Each row is a point on a tangle of strands that fork, close into loops and nearly touch. The rows are in no order.
Points whose rows are less than 57.5 apart are linked; no others are. Some points are linked to none.
vab: [  8  -1  12 -13 -21 -14   5 -16   6   0  -8  24 -29 -31  32   2  -7 -15
  10   1  -7   9 -12 -15   2   9   0 -12  11]
zofi: [ -1 -21   4 -49  15 -12 -19   2   4 -28  23 -30   3   2   4  -1 -15  20
 -12  28  15  10  24   1  36   3  -4  -2  -7]
dob: [  7  -2 -16  24  -9  10   1 -17 -12  15  -5  18   3  -6 -14   8 -17  15
   2   1  -7 -24 -21  -2  -7  21  -1   8   0]
kodal: [ 11  -8   0 -16  19 -12  -6 -10  16   2   8  19  -9  -3  11  16 -15  22
  20  -4  -1   4 -16  12  12  26 -21  -1   8]
tebu: [  3  -7   0   5 -20  -1  -1 -18  10  18 -19   5   3  35  19 -10  -5   7
  -6   0 -21   0 -23   3  -8  11   6   2   7]
mafen: [ 15 -17   8   8  12 -19  -4 -15   0   4  10   2  -7 -41  13  21  -6 -11
  33   3  -5 -11  21 -12   5  10 -14  24  -3]
Fal: [-11  13   1  -9  22  -2 -11   4   6  -8   4   8   9  16   0   7  28  -9
   1 -35  -4  17   4   3 -14 -20 -13   2   9]
Sir: [  5   3 -10 -27   6  -2  -7  -3 -12 -32  14 -16  -4 -27  -3  12   1   7
   0  33  20   0  26 -15  16  -1 -10   3  -2]
disap: [ 12  12 -12 -33 -11  14   4  -2   0 -14 -26  13 -13  -3   7  -7  -8  12
  -1  34  13  16 -18   0  10  16  -2 -18   7]
rul: [ -1   2  -3 -45  -5   1   2  23  -2 -29   7 -15 -14 -19 -11 -14 -29  21
 -15  37  30   3   5  17  34   7   6 -26  -7]
Doto: [  0   3   2 -40  26  -9 -17  -3   8 -25  17   3  -3   2   8  15   2  23
   2  -5   9  22   1   2  14   7 -23  -2   6]
nopos: [  2  -3 -16  20  40   2  14   3  15  36  -1  20  14  24 -13  30   6   7
  26 -32  -4  -9  -8  27  -7   1 -11   1   3]
tozu: [  2 -14  -3  37  41  -3  14   5  13  37  10  15  11   8 -13  41  -3  -2
  35 -39  -9 -17   4  20  -6   4  -7  13  -4]
Ror: [  2   8  -6 -29  26  -4  -3   8  -3 -26  -2 -19  -6 -25  -4   9  17 -18
   9   7  18  13  39   0   2 -36  -8   9   6]
legen: [ -1  29 -19 -25   9  15  -4   2   3  -7 -27  25   6  13  -4   3  21  -3
   2 -15  11  21 -21  11 -14  -3 -13 -15  12]
vuv: [  8   0  -8  37   4  -1  25   5   9  45 -21  10   0   2 -10  -3  -1 -22
  16 -14  -6 -17  -6  22 -16 -17   9   6   0]
kugov: [  7 -22  17  17   9 -21  21  18  22  24  15  -3 -16 -14   3  -3 -37   5
  22  -2  -5 -14   2  33  16   4   9   1  -4]
labo: [  4  -4 -12  29 -13  11   5  -8 -17   3  13  -4   6   0 -23  -2 -22  30
 -11  16  -3 -29 -13  -3   0  25   3   9 -12]
Fas: [ -8  35 -16  -7   8  21  -5  15  -6  -8 -16  24  12  17 -23  -2  19  -4
  -8 -26  11  13 -21  18 -17  -3  -4 -15   7]
bupi: [-13   9  11 -10   1   1 -14 -11   1 -10  -6  12   5   2  18   3  37 -23
  -3 -35 -10  18  -2 -21 -20 -15 -12  -3  13]
raz: [  8   9 -25 -21  31  22   2  16  -4  -7 -16 -23   9   8 -30  -4  -5  24
  -7  36  33   9   4  15  12  -7  -8   9 -15]
ripep: [ 15  -5  -2  20  -7  -5  18 -12   4  32 -34   6 -11 -23  11  -3   6 -38
  24   5  -5  -7   4  -6 -16 -18   5  14   4]
foma: [  2 -28   4 -41  33 -21 -17   2  12 -18  29 -32   4   0   7  11 -11  16
   3  15  10  11  32   7  35  -6  -7  12  -2]
Ret: [-16  18   2   7  -9   6 -13   8 -19 -31  35  -7  13   4 -22   4   7  20
 -25  -3   7 -11   5 -14   0  13  -5  -4 -11]
luk: [  7   3 -13 -10 -13  14  -7 -17  -2   6 -18  17   3  21   6   2 -13  31
  -5  11  -4   3 -41   3   1  37  -8  -7   3]
rukif: [ -8  -7  17 -18  -2 -19   6  29   7 -15  24 -16 -17 -18  -8 -16 -23  -1
 -12  10  12  -7  19  24  24 -15  15 -16  -1]
Kivuk: [  3   2  -4  23 -17   6  12 -16  -7  26 -34   5   0 -13   7  -8  17 -40
   5  -4  -8  -6  -5 -16 -23 -20   8  10   5]
Fud: [ 19 -26   8  -3  -1 -20  13  -2  13  12  -3  -8 -19 -33  14  -4 -35  -8
  28  29  -3 -11  16  14  21   5   6  10  -4]
vupu: [ 11 -14  12  23  -4 -14  11  -9  -2  20 -12  -8 -14 -34  11  -4   3 -37
  20   6  -6 -10  20 -16  -8 -21   7  22  -4]
ralel: [  1  -6  -8  13 -24   9   1 -12   8  26 -30  -6  18  56   7 -14  -2  13
  -9   5 -19  -1 -26  10 -15  10  14   6  -1]
nabuz: [ 11 -14   0  29  22 -11   4 -11   9  35  -2  20   3 -13   4  28  -5 -10
  40 -28 -14 -17   1   8  -5  11 -12  19  -5]
rupi: [  0  22  -5 -30 -13  16 -10   4  -9 -31  -5  14  -7   0   3  -2  -4  21
 -14  15  13  19 -20  -5   9  25  -4 -23   2]
Rusin: [  6  -1  -4   8  -4 -10   3 -19   9  29 -16  32  -7  -9  15  11   0 -12
  20 -24 -13  -7 -22   4 -12  12  -8  -1  10]
dofo: [ -5 -20   5   5  44  -5  17  36  18   6  27 -33   8  19 -20  11 -14  21
   3  -4   9   0  20  37  20 -20   7   5  -5]
Zab: [-22   8   5  29  -3  13 -17   0 -16  -9  24   6  29  31 -25   6  17   8
 -25 -31 -12 -11  -6 -16 -19  10   4   9  -5]
Nuku: [ 11   2 -16  -1  47  -1  19  23  19  17  -6 -10   0   5 -14  11  -3   5
  26  -1  17   7  13  40   7 -22  -8   1  -2]
vep: [ -4  -8  -9 -12  19  -1   4  23  -3 -15  33 -34   6 -16 -34   3 -25  38
  -9  30  29 -21  13  20  29  11  -6   0 -14]
pok: [ 15 -13  -2  20  31  -8  -1  -8   1  15   3   6   4 -28   0  29   5 -13
  41 -11  -6 -13  21  -2  -3   1 -18  29  -5]
zota: [-18  21  -3  26 -15  12 -11  -8 -30 -15  21  13  12 -20 -17   5  26 -20
 -18 -24   3 -16   4 -39 -17   0  -5  -4  -6]
zubu: [ -2  -1  10  27   8 -11   1  -2 -10   4  20   4  -5 -34 -11   8   8 -21
   8 -18   1 -17  17 -13  -7 -12  -4  14  -5]
Ponib: [-17  29  -6   9 -22  29 -16   2 -24 -13 -16  18  21   9 -11  -4  30 -23
 -21 -25  -4  11 -16 -17 -25   4   8 -13   4]
mibaf: [  9 -32   0 -26  31 -12   0   9  18   3  21 -22  -2  -3  -1   5 -37  35
  10  25  15   0   3  24  38  18  -9   3  -6]
Bod: [-14   1  -1  28 -26  12  -7 -13  -8  27 -15  14  24  40  -4  -3   8  -7
 -16 -28 -24 -10 -31  -3 -25  10  14   4   4]
Muzap: [  9   4 -17 -31  24  11 -13  -9  -4 -18 -16  -7   7   6   0  11  15  12
   5  20  12  20   7 -12   2  -4 -20  12   2]
Feva: [ 14 -18   6  -4 -14 -16   8 -14  23  19  -7   9 -18   6  24 -10 -34  14
  11   6 -16  -3 -20  14  10  20   2  -4   4]
vifa: [-13   2  13  -5 -15  -3   7  34  -3 -18  22 -21  -9  -7 -19 -26 -20   8
 -25  16  13 -13  13  19  15 -11  21 -16  -7]
gul: [ -4 -15  12  34  -6  -7  15   1  12  29  14  10  -2  17  -6   2 -24  17
   0 -25 -17 -22 -23  15  -6  13  12   4   0]
nop: [  2 -25  19  27 -16 -17   1 -23   5  25  -6 -11  -5   4  24  -8   0 -18
   2  -8 -26  -7   3 -20 -11 -11   9  22  -4]
val: [  8   9 -27 -20  34   0   4  -6  21  20 -27  11  15  26   6  13  24   5
  25 -10   6  15  -7  21 -10  -7 -22  -2   8]
rifar: [ 18 -19  -4 -13   2  -5   4 -10   4  -1  -1  -7 -13 -17   9   0 -24  11
  13  35   3  -2   6   3  17  12  -4   6   0]
dani: [-11   9   5  25 -37  15   0 -22 -28   6 -14   9  -3 -29  11  -1  27 -39
 -11 -16  -3  -5 -10 -52 -19  -3  12  -6   0]
Rido: [-12   1  20 -27 -35 -17  -3   8  -8 -35  31 -14 -20 -31  19  -7  -8  -7
 -24  19   9  -3  26 -23  29   3  15 -28  -4]
Dipin: [ 13 -10 -18 -14  41   8  -7  -3   5   4 -11 -24  16  24  -4   8  11  16
  10  19   9  14  15   4   6 -14 -17  22  -3]
Tebiz: [ 10 -29  18 -10   7 -29   6   9  13   4  14 -17 -17 -38  12  -2 -25 -18
  20  20   4  -9  34  12  26  -9  10   8  -4]
gizu: [ 12 -21   5 -11 -19 -10   4 -24  15  13 -28  -7  -9  16  37 -15  -6 -13
   7  23 -21  11   2 -12   0  -6   6   5   6]
valan: [ -5  -1  12  -1 -28   7  -9 -16 -14 -17  -4 -10  -2  -5  24  -7  20 -19
 -13  11 -11  10  13 -42  -8  -8   7   2   1]
Fimed: [ 16   8 -27   8  -2  20  10  -9 -18   4 -23  10  -1 -26 -16   5   0  -5
  10  29  12 -12  -2  -8  -8   3  -5   8   3]
zek: [-12   6  15  15 -23  -6   3   0   9  19  -2  25  -5  20   9 -14  -3  -5
 -15 -33 -15  -1 -35   8 -12   9  11 -15   7]
saged: [ -3   6 -10 -27  10   4   0  22  -5 -27  21 -22  -1 -18 -27  -5 -21  32
 -15  31  33  -7   7  18  27   9  -3 -11 -11]
Vap: [ 14 -16 -10  18  30  -9  17  -1  20  34 -15 -12   8  18   7   8  10 -12
  32   0  -9   0  21  20  -5 -24  -4  17   1]
Dape: [ -5   0  22  18   3 -21   0  -3  -1   9   9  12 -16 -35   6   2  15 -33
  10 -31   1  -2   6 -17 -11 -16  -3   4  -1]
Sada: [  6 -15  12   5   6 -16  12   8  15  17  -1  -8 -11   2  10 -12  -7 -16
  10   3  -7   1  14  13   3 -22   6   6   2]
Mun: [  6 -12  -8  14  43   5   2   6   4   9  18 -13  15  16 -20  22  -2  24
   9  -4   2  -6   8  14   4  -1 -10  20  -5]
lufe: [  4   5   4  -4 -20   3   8   3   1  -3 -13   5 -13   1   8 -19  -7  -9
  -8  14  -2   5  -7   2  -1  -5  11  -9   4]
Mav: [  1   9 -10 -44  17   7 -19 -13  -6 -36   0   1   0  -6  10  18  15  14
   1  10  13  24   6 -18   7   6 -24   1   6]
rumin: [ -9  -7 -11  22  -2  16 -13 -25 -12  25 -20   7  26  17  -2  11  32 -23
   2 -25 -20 -11  -8 -22 -29 -12  -6  19   7]
fup: [  0 -11  14  -5  -7 -19  13   8  31  18   3   8 -13  26  17 -19 -25  15
   0  -7 -14   2 -22  28   8   7   8 -18   5]
nerir: [-12   7  23  18 -12 -14  -2  -6  -9   6   9  21 -16 -29   8  -1  17 -30
  -5 -40   0   1 -11 -26 -13  -6   1  -7   2]
gog: [ 11 -17  -3 -13  13  -4   3   3  10   2   7 -11  -7  -1  -3  -4 -29  26
   7  26   8  -2  -5  16  22  13  -6   0  -2]
forod: [ 14 -21   0 -17  -2  -6   0 -17   8   1 -14  -9  -7   6  22  -7  -8   1
   9  29 -11   8   8  -9  10  -1  -3   9   5]
mogez: [  4 -23  10 -16  23 -19 -13  -5  11  -9  20 -19   3   4  14   8   0   5
   8   5  -7   8  26  -2  15 -10  -9  17   4]
buvi: [ -1  -8  11   4 -21   0   2   3   3  -1   9   1  -7  14   2 -18 -30  27
 -16   9  -9  -8 -21   8   8  21   9  -9  -3]
vubu: [ -6  -5 -10  15   9   5  10  22 -12 -10  36 -32  12  -9 -42  -1 -19  34
 -13  27  22 -34  14  11  17   8   0   5 -16]
foni: [ -1  12   5  -5 -31   4  -3 -17 -13 -12   0  27 -18 -26  25   7   2  -6
  -7  -3  -6   4 -21 -30  -1  22   0 -20   9]
Tol: [ -3  10   3 -15  32 -12  -2  14   3 -15   9  -8  -8 -26  -5  12  16 -19
  14 -19  12   9  33   9   0 -38 -10   9   4]
gili: [  3  -6  13 -35  17 -26   0   5  29  -4   6   5 -16   1  23  -1  -6  -1
  15  -9  -1  21   8  20  14  -9  -9 -11  11]
mesir: [ -3   7  -2 -16  -9  14 -18  -8   0 -10 -22   1  14  35  13  -6  20   3
  -9   4 -10  23  -9  -9 -10   5  -4  -1   5]
dar: [-12  25   5   2 -19   3   5  12   1   8 -15  29  -4  13   2 -17  11 -18
 -13 -29  -2  10 -31  12 -16  -2  11 -24  10]
tenup: [ -2   7 -16  22   2  16   1  -4 -10  18 -10  23  13  12 -21   6   3   2
  -2 -16  -4 -14 -22   7 -15   6  -1   3   6]
faza: [-15  12  17 -11 -16   4 -12  29  -1 -28  -1 -24   5  26  -6 -28   9 -12
 -29   3   1  20  22   3  -2 -24  23  -8 -10]
didi: [  2  -4   4  41  -3  -6   9  -4 -17  15   6  -3  -6 -41 -14   3   5 -29
  11  -3   2 -26  19 -18 -11 -15   3  21 -11]
tofef: [ -4  -6  -5  24  -3   4   7   8 -13  -7  31 -18   9  -3 -33  -2 -22  32
 -12  18   7 -32   2   2   8  17   3   6 -13]
Kima: [ 15 -20   6  19  -3 -19  12 -16  23  34  -3  12 -11  -4  18   8 -33   9
  26  -9 -19 -15 -17  17   5  22   1  10  -1]
Bova: [ -1  28 -16 -13   0  22   4  11 -20 -31 -14  -8  -1 -24 -22  -2  20 -18
  -5  18  24  10  22 -10  -8 -28   3   0   0]
vofi: [  5  15 -20   3  -4  24   4   3 -12   0 -38  -8  13  14 -12 -13  23 -19
  -2  20   5   7   4  -3 -21 -22   6   8   2]
Saped: [ 12  -3 -16   1 -23  17   0 -27 -10   8 -36   1   5   8  14  -1   4  -3
   1  25 -12   0 -13 -18 -11   9   2  10   6]
Biz: [  6 -21   8   0  27 -17  -9 -11  14   6  11  -8   5   8  16  15  10  -1
  19 -10 -15   6  18  -3  -1 -10 -15  21   5]
rediv: [ -1  17  -3   9   5   3   9  14  -4   0   2  16  -9 -17 -17  -4   1 -10
  -2 -13  10  -4  -6  13  -9 -11   1  -7   4]
Zap: [-10   0  16 -15  11 -20  -2  23   7 -18  32  -9 -12 -17  -6  -2  -8   2
  -7 -10  11  -1  19  18  15 -15   4  -8   2]
liti: [  1   6  -8  -5 -29  19 -16 -15 -24 -32   4 -18  10   8   8   1   6  17
 -19  36  -2   3   8 -38   6  25   1   0 -12]
lopif: [ -3   0 -17  23 -13  21 -10 -28 -26   9 -14  14  18  -8  -8  12  19 -17
  -2 -10 -11 -16  -7 -32 -22   3  -5  12   4]
gopeg: [  4   9 -19  -7 -11  25 -16 -14 -14  -3 -19  11  16  26  -6   4   0  29
 -12  15   2   3 -32  -6  -4  37  -7   0  -2]
vome: [  3  25 -12 -34  12   4   3   5  10 -13 -24  18  -8  -3   5   1  14  -8
  11  -7  14  23  -7  14  -6 -12 -11 -15  15]
Gilo: [  5  11 -27  -3  31  24  -2   6  -2  12 -17   3  21  30 -27  11   6  28
  -2   5  16   4 -20  16  -3   9 -16   8  -5]
Budep: [ 10   6 -28 -20  16   4   9  -7  19  23 -43   0  15  34   9  -4  21   2
  19  14   5  16  -4  17 -11 -11 -11  -2   8]
Dined: [  5 -21  22  11  12 -29   8  12  13  15  15 -13 -16 -27   9   0 -11 -23
  21  -2  -1  -8  29  11  10 -20   6  14  -5]
Fumuz: [ -6 -15  18  24   8 -14   5  10   4   6  37 -12  -1   0 -11   2 -13   9
  -5 -10  -8 -16  11   5   3  -3   7  11  -5]
mim: [ 13 -10 -13  36  24   0  23   3  11  42 -16  -5   6   8  -7   9   2 -12
  28  -6  -6 -14  10  23  -9 -17   4  16  -4]
napel: [-12  34   2  -7 -39  27 -18   8 -23 -39  -2   6   7   2   7  -3  21  -4
 -25  -2  -1  23  -6 -31  -9  22  13 -27  -7]
Rir: [-14   2  20   4 -22  -1  -5  24  -6 -22  16 -22   1  14  -8 -28  -4   0
 -31  10  -1   1  17   3   5 -10  22  -8 -11]
nakag: [  2   4  -3 -27  20  -1   2  19   9 -12  -4 -13  -4   7  -7  -8  -3   2
   0  11  14  14  14  22  11 -24  -1  -3   3]
dal: [  5 -14  17  47  -6 -21  15  -4   6  40  -2   7 -13 -22   2   1 -15 -21
  17 -24 -11 -23  -3   2  -9  -3  12  17 -10]
dimuk: [ -3   4   6  13 -48  12 -12 -24 -19  -7  -6   6   2   7  24  -6   1   2
 -20   0 -22   1 -19 -35  -8  24  13  -6  -1]
tilus: [ -3   9 -19  23 -20  19  -5 -29 -32   3  -7  25   8 -29 -11  16  12 -17
  -1  -7  -3 -23 -11 -38 -17  17  -7   1   2]
Gineg: [ -2 -14  15 -12   5 -23 -11  -4  -1 -19  29 -19  -6 -26  10   8   3  -7
   1   6   0  -4  35 -15  13 -12  -5  11   0]
kam: [  7  16 -27  20 -20  26  10 -15 -30  -2 -17  16   1 -33 -19   7   4 -13
   0  21   9 -21  -6 -23 -14   8   1   3   1]
Resal: [ -4  14  -1  -6   2   4   3   3 -16 -24  -2 -13  -5 -35  -6   1  26 -31
  -1   7  13   5  34 -21  -9 -35  -1   8   2]
Zak: [  0  -8   3  20 -28   2   4  -9  -6  -1  19   3  -5  -2  -5  -7 -35  33
 -14   7 -10 -25 -24  -2   7  33   6  -6  -7]
bapu: [ -3   1  -2  -3   2  15  -3  18  -3 -13   8 -18  11  22 -23 -14 -17  37
 -19  23  13  -2 -10  12  11  16   3  -2 -15]
kigu: [ 11 -31   2  -9  42 -16   9  19  23  11  23 -21  -3  -9  -2  18 -35  25
  30  11  12  -1  11  38  37  13  -5   7  -6]
Rinef: [ -2   3 -17   6  -5  15  -4 -19  -4  22 -39   4  25  24   5  -1  36 -26
   5  -8 -12   3  -7  -9 -29 -16  -3   9  11]
zar: [ -1   6  -5  25 -34  20  11 -19 -25   7 -28   0   1 -21   4  -8  19 -36
  -7  10  -4  -8  -1 -37 -23 -14  17   7   2]
Koze: [ 13 -24 -10   6  42  -6   8  -2  18  22  -4 -27  14  30   5  10   5   6
  22  10  -6   7  23  16   6 -20  -8  21  -1]
momon: [-12  24  11 -11 -20  -1  -2  12  10  -6 -17  16  -4  23  13 -21  17 -18
 -14 -21  -4  24 -19   8 -14  -8  11 -24   9]
Bur: [ 17   5 -24  -2  14  15   8  -4  -5   8 -23   5   0  -9 -13   4  -1   5
  13  24  11  -3  -4   6  -4   0  -9   8   4]
zilit: [ 10  -4  -7 -14  -1   0 -10 -22   0  -3   1  15  -3   2  12  10 -14  29
   4  10  -5   2 -24  -5   7  34 -15  -1   5]
satob: [-13  10  20  19 -27  -3   2  -8 -14   5 -10  12 -14 -25  13 -13  25 -41
 -11 -28   1   7 -10 -35 -17 -16  11 -11   3]
fomuz: [-16  33  -9   5  -2  23 -12  10 -17 -18  -6  21  18   9 -24  -2  27 -14
 -17 -32   6  10 -10  -1 -22  -7   0 -10   4]
nokuz: [  6 -23  15  35   2 -15  28   8  23  36   9  -1 -12  -2   1  -1 -39   9
  18 -15 -15 -22 -11  28   5   9  15   4  -6]
veb: [-12  14   7   0  21  -6  -9  10  -2 -15  30  15   1  -4 -15  13  14   1
  -5 -39   3   1   5   1  -7 -10 -12  -1   4]
kifur: [-20  15  11  25 -14   0  -9  -7 -21  -4  20  23   0 -21  -7   1  19 -20
 -17 -38  -1  -9 -10 -31 -14   1  -2  -8   0]
Situ: [  5  -3  -1 -24  38 -12  -4   9  17  -6  21   4  -6  -1  -3  16 -13  29
  14  -7  12  11  -5  24  18  11 -19  -3   4]
Voso: [-17  27   6   1 -31  20 -18  -2 -24 -27  -3   9   9   1   8  -4  30 -17
 -24 -17  -6  16  -6 -33 -15   8   8 -18   0]
goduk: [ -6 -16  14  -5  23 -11  15  33  21   4  22 -25  -2  17 -11  -8 -21  15
  -4  -1   5   0  14  38  20 -19  12  -6  -2]
fevi: [ 14   5 -22 -12  16  19   7   8  -1   2 -25  -8   2   6 -17  -6  -6  15
   3  35  19   5  -4  14   5  -2  -5   6  -3]
gekim: [  9 -11   7   1  -8 -12  -4 -22  -6  -7  10   5 -13 -37  17  14  -4  -5
  16   8  -7  -9  10 -26   3  15 -10  10   0]
tar: [ -1   7 -26   5  19  20  -4  -4  -1  21 -20  15  26  37 -19  12  15  10
   3 -12   2  -2 -21  14 -15   6 -10   5   5]
kada: [ -4  -8  16 -13 -22  -5 -10   1   1 -18  18  -6  -8  11  12 -16 -22  22
 -20  15  -7   3  -7  -2  17  22   7 -13  -3]
nud: [  5  10  -2 -34   7  -5   2  -5  11 -14 -19  11 -13 -12  18   3  14 -15
  13   3   5  23   5  -3  -2 -14 -11  -8  14]
Mogut: [ -7  16   1   0 -15   5  -7  -4 -11 -11   9  33  -7 -11   0   3  -1   6
 -10 -18  -1   0 -26  -7  -5  22  -6 -18   7]
fudug: [ -2  26 -16  -5  -5  31  -5  15 -19 -27 -26 -13  14   7 -23 -12  22 -12
 -14  22  16  14  13  -6 -14 -18   9   3  -6]
Fiv: [ -1  15 -12 -17  -6  25 -21  -2  -7 -13 -29   0  21  36  -3  -4  15  16
 -14  14   2  24 -19  -4  -8  21  -3  -3  -6]
Tifa: [ -4  -7   1  -3  -5  -1 -12 -16   9  10 -15   0  17  44  21  -5  20   0
  -2 -13 -22  12 -10  -5 -15  -2  -3   6   8]
Firu: [  7 -25  18   3  24 -25  14  22  22  13  26  -8 -13 -24   2  11 -34   8
  29  -3   3 -10  13  37  28   9   2   2  -4]
vize: [  0  10 -17 -14  17  25 -18   5  -2  -4 -22 -12  27  46 -16   0  12  29
 -13  15  12  18 -16   5  -4  15  -9   9 -13]
Kufo: [  5   1 -16   5  30  -6  12  -3  23  35 -12  18  12  26   2  17  13   3
  28 -24  -4   1  -9  26 -11  -2 -13  -3   7]
nobud: [ 14  -2  -2 -38 -15   2   8  -6  10 -11 -23   7 -23 -10  20 -10 -19   3
   6  38   6  18  -7  -2  18  11   3 -19   8]
fik: [  0 -15  16   8 -29  -7   2 -14   6  14 -20 -12  -5  20  30 -24   7 -22
  -9   6 -24   6   3 -16  -9 -17  16   7   1]
Dure: [ -6 -30  15  17  42 -13  12  22  14   8  44 -31   9  17 -15  24 -14  21
   7 -14  -1  -9  25  22  15  -9   7  15  -4]
Bukop: [ -7 -14  23 -15  -2 -18  12  34  22  -2  19 -10 -17   6  -2 -25 -31  10
 -11   0   2   0   2  36  24 -12  18 -23   1]
Tul: [ -1  12  -9  -8  -3   6   6   9  16  17 -24  10   9  42   0 -15  -3  16
  -3  -3   0   9 -27  29  -5   9   2 -15   4]
kife: [-11  -1   5   9  -6  -3  -8   6 -10 -21  42 -16  10   5 -19   0  -9  28
 -21   7   4 -17   7  -7  10  16  -3   1 -10]
Lozud: [-20  10   5  26 -11  17 -16   4 -10   2   1   6  30  43 -16  -4  21  -3
 -24 -31 -17   1 -14  -6 -25   2  11   5  -2]
Tef: [  8   2 -20 -11   2   1   8 -16  16  25 -45   0  14  27  18  -7  27 -16
  19   8  -9  13   0   4 -19 -18  -5   1  12]
niba: [ -5  17  -6  -4 -19   9 -11 -18 -25 -32  21   8   0 -25   4  17  17   0
  -8   5   3  -4   7 -43  -1  17 -13  -9  -2]
daba: [ -4   2   7  32 -55  11  -1 -21 -21   6  -7   2  -1   1  14 -12  -6  -6
 -25  -3 -20 -11 -20 -32 -12  16  21  -2  -8]
pitu: [-13  12  10 -11  24 -17  -6  19   1 -21  35  -2  -7 -17 -12  12   7   0
  -3 -30  12   3  19  14   4 -21  -7   0   2]
sibek: [ -7  -2  11 -15 -14 -23  -6   3  -9 -29  35 -18 -15 -43   6   7  -1 -10
  -9  14  11 -12  36 -19  21  -4   0  -7  -4]
Tolad: [  4   4  -4  11  -5   4  15   9   4  16 -29 -11   1  15  -1 -25  12 -29
  -1  12  -3   5  11   7 -15 -36  13   7   3]
Dusov: [ -2 -27  14   8  35 -24   0  15   9   0  46 -27   5 -11  -6  23 -12   9
  14  -8   1 -12  36  16  21  -6  -2  20  -5]
samud: [-10   3   2  38 -40  14  -6 -18 -19  19 -15   5  15  19  -1 -10   5 -12
 -23 -15 -22 -13 -23 -18 -22   8  18   8  -3]
vuma: [  1  -7  26 -18 -28 -20   2  -6   6  -9   8   8 -32 -26  31 -11 -16 -12
  -5   8  -7   9  -1 -14  15   6  10 -19   3]
nelo: [ 15  -3 -10  20  -8  -1  26   1  11  34 -27   7 -10  -1  -2 -13 -19  -6
  14  10  -4 -13 -14  24  -7  -1   9   0   3]
kose: [  4  -1   0   3  44 -12   8  20  13   5  12  -7  -2 -10 -10  18   6 -10
  23 -18   8   3  27  27   3 -28  -9  10  -1]
Mora: [ -5   3  23 -13 -40 -14   2  -1  -7 -21  19   4 -31 -33  25  -9 -12  -7
 -17  12   1   3   3 -24  17  10  14 -26   0]
Meza: [  5   3  -7   2 -11   3  -8 -23 -19 -16  14   3  -1 -24   4  13   6   5
  -1  14  -3  -9   6 -34  -1  17 -13   5  -1]
Likav: [-19  18  -6  25  -3  16 -10   4 -20 -16  30  16  21  13 -37   7   6  18
 -22 -24   2 -20  -9 -11 -11  19  -3  -3  -9]
vaso: [ -5 -20   5 -53   0 -13 -11  14   3 -30  24 -27  -4  -7  -1 -12 -28  21
 -19  30  19   3  19  12  47   7   8 -20  -7]
gogat: [ -7  26  -3 -13 -14  16 -11   7 -11 -26  -1  19  -1   4  -6  -4   5  11
 -17  -4   7  13 -20  -1  -4  17  -2 -20   2]
gatim: [-12  21  11 -15  -9   3  -8  20   5 -23  -6  -1  -1  20   3 -20  14 -11
 -19 -13   1  24   2   8  -7 -17  11 -14   2]
dag: [  4   4   9 -21  -4 -11   2 -10  10  -5 -10  22 -21 -21  24   2   7 -18
  13  -6  -3  16  -3  -8  -2  -3  -7 -11  15]
Fike: [  1 -16  16  45 -23 -15   7 -23  -3  36  -9   2  -9 -15  10  -4  -4 -25
   3 -24 -16 -17 -10 -21 -15  -7  14  17  -8]
Toval: [  5 -14   3  -6  15 -15  -4 -13  20  16  -8  -4   5  22  24   2  16  -5
  16 -10 -18  10   7   0  -6 -12 -12  12   9]
rakul: [-15  32  -7  -1 -12  12 -13  -4 -26 -38  24  11   6 -23 -12  13  25  -7
 -16 -15   9  -2   7 -32  -8   6 -11 -13  -4]
mufe: [  8  -4  -2   8   4  -5  21  15  15  22 -20 -13  -8   9   1 -23   0 -20
   7  14  -1   1  16  21  -3 -34  13   3   1]
Lum: [ -4   5  11  -8 -38   6 -16 -10  -9 -23   7   6  -6  11  24  -8  -5  15
 -23   9 -12  10 -15 -23   5  28   8 -17  -2]
zanif: [ -9  -3  24  -8  -3 -15   8  23  23   1  17   4 -14  20   4 -20 -21  15
 -12 -15  -6   4 -15  28  10   2   9 -21   5]
Beg: [ -7  16  12 -20 -40  16 -19  -2 -15 -38   2   2  -3   6  27  -5  10   4
 -23   9  -9  25  -5 -34   5  25  10 -25  -2]
katot: [  0  16 -20 -10  29  20   1  28  -9 -15  -3 -23  11   5 -40  -5   0  21
 -11  20  33   2  12  22   6 -16  -2   5 -13]
Zoraf: [ -7   0  15  21  -7  -7   4   2   7  14  12  15  -4  11  -1  -6  -6   1
  -9 -26 -12  -7 -19   7  -8   3   6  -3   4]

A tip is a point with one link. Name the tips that can be reached along the links from each point below, in the order of the rows.
Mav | ralel, nobud, nelo
gul | bupi, Nuku, dal, Dusov
Dape | katot

How many points has the smallest loop of links through each point below? Write none if it is on no loop.
faza | 16
dob | 20
ripep | 10
dimuk | 15
nabuz | none

Name the points in between on the shortest way along the links from the first point to the second, in order.
Dure; vofi | dofo goduk Bukop rukif Zap pitu Tol Ror Resal Bova fudug
nokuz; Fud | kugov Firu kigu mibaf gog rifar
Tef; kam | Rinef rumin lopif tilus
rul; Gilo | saged vep vubu tofef labo dob tenup tar
Meza; nopos | gekim mafen pok nabuz tozu
luk; Mogut | gopeg Fiv mesir Tifa Toval Biz mogez Gineg sibek Rido Mora vuma vab foni
